Points, in no order, along strands that fork, close into loops and pass close to each other.
In the rows, zero is written as 128.
Two points are linked if the straight distance between their rows is under 127. Some points are linked to none.
J447: [157  70 150 165  93 139 127  91  96 140 134 159 108 130 146 101 112 170
 128 123 111 124 109 108 130  94  85 130 127 161 154  89]
J78: [160 154 139 136 104 163 138 172 106 113 150 125  95 104  90 164  92  86
 114  83 136  87 185 133 115 192 170 113 118  97 162  72]
J209: [ 88 155 145 108  23 139 130 124 110 141 144 128  88 133 134 121 113 123
 103 153 124 133 167  74 149 122 158 136  98 135 170 147]
J167: [ 86 163 117 115  15 136 121 112 109 177 149 136 100 136 117 118  88 125
  80 121 130 121 152  51 139 157 129 115 107 150 169 150]
J611: [134 197 109 139 126 155 144 188 140  62 128 105 101  85 108 177 132 141
 131 137 138  95 185 171  89 219 187 117 151  88 112 112]
J869: [160 182 117 132  86 176 142 114 113 109 136 119 155  81 123 182 130  54
  99  77 101 113 170  91 104 184 170 142 111  87 120 137]
J30: [150  85  97  96 146 135 105  25 152 155 118 102 162 177 146  62  96 191
 149 134 120 152  48 134 163  79  76 140 130 168 171 186]
J600: [134 109  68 143 188  97 122  80 143 117  95 148 179 101 168 138 184 129
 141 134 110 151  77 164  89 109  80 138 162 124  65 147]
J89: [141 164 108 145 206  87 123 130 134 114 107 116 143 116 146 139 142 107
 141 113 160 131  71 158 163 147 119  64 142 114  82 183]
J316: [165 144 114 132 162 127 115 125 125 127 155  90 136 134 108  88  98  95
 105  84 147 119 103 153 161 162  85  97 155 159 125 130]
J308: [131 132 171 152 115 116 137 147  93  87  94 158  85  95 167 123 166 158
 134 184 139 100 155 139 109 122 141 122 136 153 116 129]
J986: [151 182 117 103  47 187 123 165 115 137 103 141 103 113 105 177  85  74
 105 113 142  90 206 100 117 192 203 104  70  81 201 131]
J396: [ 83 142 172  83  43 152 126 151 127 136 141 143  83 146 130 141  91 110
 109 150 135 120 185  82 145 101 181 149 100 109 174 124]
J31: [ 99 110 150  69 164 109  97 140 156 166 126 119 159 178  84 123 144 100
 137 112 145 155 115 118 125 111 151 137 136 122 111 158]
J684: [128 169 156 132 125 159 147 202 135  75 149 123  95 114 101 189 115 150
 136 124 128  84 195 167  84 193 207 132 150  79 136  67]
J56: [ 93 168 134 130  94 134 139 166 148 153 134 165 173 139 119 187 166 103
 134 115 124  97 160  71  83 166 176 128  93  71 138 114]
J670: [147  60 157 135 159 134 146 160 128 108 128 161  87 140 138  97  78 168
 160 143 125 104 143 165 128  92 130 153 133 147 149  67]
J518: [165  68 130 165  83 145 118  30  92 145 124 127 132 109 160 102 120 189
 119 118  91 143  84 108 121  93  67 150 124 176 150 116]
J777: [103 128 155 162 104  92 139 173 101 120 108 166  99 125 144 136 161 176
 135 186 141  89 169 125  80 143 141 119 133 150 122 100]
J66: [129  95 111 133 129 160 141  74 145 116 133 131 113 142 148  71  81 177
 155 167 106 166  87 127 194  62  95 171 101 155 140 158]
J410: [ 79 137 129  80 122 116 131 145 156 158 129 114 153 158 108 116 132 115
 115 153 127 167 147 103 133 113 149 155 113 132  96 144]
J484: [ 98 158 120 152  64 147 148 113 118 179 137 152 167 118 139 190 164 104
 122 108  96 123 160  52 101 162 170 124  87  70 146 132]
J462: [115 164 113 110 191  96 122 158 143 116 109 109 144 135 109 130 153  91
 132 116 164 133 107 144 145 146 135  94 149 116  87 179]
J296: [136 127 130 141 167 125 123 110 129 139 107 116 174 138 133 161 204 116
 178 102 125 156  70 128 135 103 140  86 130  99 126 190]
J822: [117 135 139 151  81 137 140  73  92 126 116 122 123 102 165 133 159 136
 123 154  98 155 140  96 128 105 128 143 121 147 115 160]
J857: [124  97 137 112 128 129 142 122 155  99 142 125 107 122 120  86  70 142
 127 153 117 152 150 139 135  95 113 183 117 139  94  87]
J207: [166  81 178 132 144 145 108  87  99 141 120 130 138 151 126 135 155 111
 165  88 117 137 113 114 123  72 139 110 143 126 167 155]
J153: [104 131 139 129 119 123 139 169 139 163 153 142 156 145 103 158 148 124
 132 132 113 134 152 103 105 143 151 130 101  84 124  84]
J21: [161  97 146 153 161 133 119  77 100 151 105 111 156 147 142 150 192 137
 180  97 117 150  82 125 134  87 132  89 144 121 159 189]
J753: [179 129 104 153 211 109 118 136 148 125 164  80 142 136 116 104  99 121
 137 102 137 121  90 191 148 149  96 101 145 135 113  95]
J861: [170  94 167 165  82 143 132 102  83  90 133 170  74 112 155 100  96 161
 124 138 128  94 137 121 129 107 100 151 137 172 149  88]
J427: [158  86 111 170 130 139 143  44 100 125 104 124 134  86 181 105 133 177
 131 155  93 151  87 122 134  91  76 161 123 174 111 148]
J688: [130 145 103 167 113 117 119 107 102 133 123 151 178  88 146 166 180 116
 100  99 108 117 129 116  73 163  97 122 160 137  98 115]
J875: [100 152  87 159 100 127 131  99 121 134 122 165 191  96 157 189 214 128
 113 106  83 137 116 102  67 134 112 135 138 115  97 122]
J504: [139  62 117  77 196 130 131 143 178 130 100 128 133 149 111  75  63 149
 184 164 135 139 120 155 142  60 117 178 123 140 123 124]
J760: [ 93 160 131 110  34 156 117 121 100 107 129 116  64 137 140  97 119 134
 104 168 135 129 139  98 183 123 140 141 109 170 178 170]
J277: [146 136  95 129 228  64 122  98 150 129 105 122 158 123 169 125 118 130
 140 135 157 131  61 164 155 129  86  94 142 130  89 173]
J3: [151 165 117 129 117 150 131  87 119 102 140 122 176  90 130 172 167  61
 117  67 103 139 135 102  97 146 144 150 143  96  96 149]
J79: [ 89 168  86 113 166  75 118 141 149 120 108 124 169 122 129 129 180 112
 110 140 147 143 114 140 115 163 115 120 164 139  56 175]
J942: [121 102 166 135 167 151 141 195 124 127 153 136 100 147 103 153 125 125
 164 134 119 118 150 156 135 104 158 139 115  95 152  63]
J261: [130 182 102 168 153 118 145 178 134  69 151  95 100  93 121 152 126 149
 138 139 126 111 160 181  95 199 145 119 163 120  87 111]
J650: [127 108 171 108 119 154 115 138 103 147 130 122 116 162 111 133 139  93
 143  91 128 129 131 104 146  97 161 112 131 139 164 148]
J87: [168  85 114  97 162  98  95  53 130 180 117 107 174 177 138  80 123 148
 125 110 136 135  56 141 126 104  73 113 152 159 165 162]
J722: [125 153 144 113  87 156 123 134 108  73 110 120  48 117 158  96 118 140
 125 181 148 137 129 137 193  88 139 125 112 159 159 173]
J397: [116  71 151 151 132 132 153 164 126 128 149 158 101 143 120 126 103 162
 144 163 115 126 149 135 122 106 128 152 111 104 147  42]
J578: [111 127  63 154 144 118 128  90 145 128 114 129 191 107 146 166 215 125
 132 115  87 159  85 141  88 116  96 122 127 107  92 140]
J129: [119 143 105 137 148  79 112 124 125 122 118 134 170 116 130 132 168 112
 106 111 139 120 133 141  75 164 110 125 179 152  78 135]
J176: [116 131 138 152 170 127 148 205 145 124 150 116 130 151  90 155 148 144
 157 126 116 117 152 157 106 158 154 127 124  84 122  68]
J897: [ 96 122 150 155  79  95 136 168  98 151 131 164  97 134 129 124 125 165
 109 160 139  88 153 111  93 149 117 115 132 168 135  74]
J476: [155 112 104 121 191  81 116 100 142 162 115 121 161 150 151  98 140 150
 126 130 148 127  62 152 138 122  74  92 144 159 125 160]
J733: [116  62 138 135  98 121 152 126 129 156 158 160 108 155 112 113  88 163
 132 153 114 145 130 108 134  93 107 165  88  97 150  46]
J375: [109 151 149  76  64 158 106 167 125 131 144 132  82 138  98 136  76  84
  89 105 157 103 186 109 147 128 176 130 123 124 172 115]
J895: [106 119 102  91 134 101 101  77 137 175 125  81 166 163 121  95 138 117
  95 105 122 171  93 109 134 134  96 137 142 152 103 172]
J20: [120  83 102  81 195 101 132 112 186 146  89 119 162 156 127  90 107 143
 165 171 135 177  95 149 147  79 111 158 119 122  95 166]
J473: [136 152 122 149 159 138 136 142 145 115 129 126 174 128 112 179 222  94
 164  94 124 140  95 116 124 126 152 116 121  88 106 156]
J18: [128 146 153 119  99 143 142 188 129  96 172 128  80 103 107 170  70 144
 118 114 134  84 206 152  93 173 188 134 143  85 155  44]
J178: [165 108  94 165 189  98 122 120 152 141 143  97 161 130 127 112 114 157
 139 124 119 121  92 186 105 136  83 112 142 142 109  77]
J93: [153 122 144 107 136 130  94 135 124 131 167 117 113 158  86  88  72  96
 101  66 142 112 135 145 144 143 108 121 157 155 138 103]
J177: [134 140 152 120 142 113 132 122 114  63  82 136  62  87 185 108 116 144
 139 190 159 127 119 156 174  88 136 118 130 159 115 192]
J247: [140  88  97 175 162 101 125 126 135 164 123 117 161 136 134 111 137 203
 133 165 110 120  93 176  91 131  60 113 127 149 125  60]
J552: [141  75 117  96 161 146 151 128 166 110 103 152 108 144 144  57  67 171
 168 179 130 142 102 142 180  58 105 177 114 162 131 149]
J773: [130 139 140 140 196 128 128 198 130 120 119 122  89 147 114 133 140 119
 158 120 154 103 114 176 168 121 147  67 139 120 144 135]
J205: [150  91 114  96 142 102  90  59 135 167 119  97 183 157 122 102 138 116
  97  84 119 157  91 133 101 121  86 127 159 138 116 144]
J159: [164 180 113 121  72 171 134 156  97 105 120 109  88 107  93 153  94  70
  96 103 139 109 177 130 137 197 159 107  97 125 175 127]
J825: [152 103 124 118 183 109 126 102 170  69 105 154 189 110 131 147 168 107
 156 108 135 139 118 158  61 114 131 171 172  96  69 125]
J984: [137 103 180  82 138 146  85 161 122 121 157 135  97 162  95 109  81  81
 113  52 164 100 147 144 139 102 147 134 167 146 163 111]
J347: [100  84 133 118  62 115 133  93 135 194 172 142 130 153 108 121  92 157
 110 120 107 154 126  73 130 101 112 140  95 103 153  81]
J619: [128 133 172 110 155 168 118 170 122 138 124 119 113 137  96 163 154  81
 161  99 133 143 134 126 155 104 174 115 123 101 151 152]
J553: [111 166 108 131  46 121 132 130 112 175 141 142 130 119 112 137  97 106
  83 120 132 105 170  75 102 191 134 108 106 129 141 118]
J590: [157 111  95 175 170 121 145  67 116 112 100 128 123  84 202 114 128 171
 146 176 108 144  71 144 164  86  77 136 116 159 107 164]
J136: [117 162 121 123 144 113 122 161 125  91 125 104  79 118 134  89 103 132
 111 170 156 122 128 160 165 141 114 114 137 160 112 142]
J580: [136  93 107 107 149 145 120  39 159 130 138  91 142 153 142  68  87 160
 151 133 114 177  72 130 192  66 111 160 120 151 160 187]
J652: [146  97 149 147 117 156 148 146 121  81 148 167  65 133 148  71  73 174
 140 151 133  99 137 165 160  89 116 165 125 161 155  69]
J367: [ 84 124 106 104 113 107 132  94 140 158 129 105 157 150 131 100 138 135
 111 151 115 179 119 104 133 105 108 156 125 146  98 155]
J627: [ 92 127 130 157  80 122 145 157  97 152 143 138  94 145 134 106 129 164
  98 178 118 119 136 111 142 137  93 118 107 152 141  84]
J250: [156  68 123 173 120 111 121  95 123 162 114 140 157 125 142 113 136 191
 122 148 109 124 101 135  92 108  59 125 116 144 129  64]
J326: [102 118 148 116  80 137 142 132 128 189 164 133 127 148 102 149 112 113
 114 108 111 143 140  74 138 122 145 126  93  94 159  94]
J890: [159 174 136  88 148 135 113 150 122  85 117 107 124 112  92 136 128  70
 108  79 163 109 161 152 126 185 154 109 165 124 110 156]
J183: [115 118 185  66 116 151  98 167 142 145 157 142 103 137  86 143  72  73
 113  75 154 122 168 117 126 102 176 148 148 113 155 104]
J696: [ 88 169  95 141  56 117 135 111 126 203 144 158 159 104 142 168 119 109
  85 102 107 101 174  49  89 203 141 100  86  73 132 126]
J482: [131 163 145 140 146 171 143 180 139 118 123 123 149 121  76 192 192  76
 168  94 123 132 116 119 138 150 180 114 103  78 134 158]
J122: [121 147 132 160 117 101 124 119  98  94  87 138  83  83 183 114 155 167
 117 205 142 112 115 135 139 117 102 127 135 187  99 175]
J301: [138 143 113 122 143 133 135  96 143  75 132 153 189  95 131 170 191  74
 122  71 117 131 134 128  76 132 145 164 161 104  76 132]
J561: [146 184 127 126  61 173 140 123 134 133 138 138 135  90 125 185 100  67
 108  97 112 107 194  77 117 196 186 138  74  58 153 123]
J679: [109 140 116 157 126 120 133 149 117 127 133 114 108 126 133  96 127 147
 111 166 139 130 115 133 161 139  88 110 117 173 119 129]
J667: [118 172 124 137 162 115 133 184 137  75 132 100  83 104 129 122 110 137
 130 149 150 109 153 181 143 165 146 105 158 141  99 132]
J249: [116 132 152  72 194 108 102 150 148 134 115 109 135 167 108 105 128  88
 132 109 169 138 105 140 154 128 140 115 155 128 119 191]
J958: [ 85 143 150  96 159  99 138 168 152  81  80 147 122 116 137 129 168 141
 139 178 166 127 156 141 111 122 164 129 150 135  83 163]
J380: [109 124 109 158 142 138 159 141 130 156 142  91 142 139 129 129 155 149
 131 170 100 167  97 125 169 115  87 117  76 101 126  96]

A piece is two or more points that can be reached from each other along the links. Count, over all rows, the pieces, the separate loops (a circle has one, a figure eight two, a Y none), the forks (points with three links) and the tips (points with one).
pieces | 3
loops | 4
forks | 6
tips | 4

How many points has the smallest loop of links through each point below? Write none if it is on no loop.
J652 | 24
J733 | 7
J895 | 11
J473 | 7
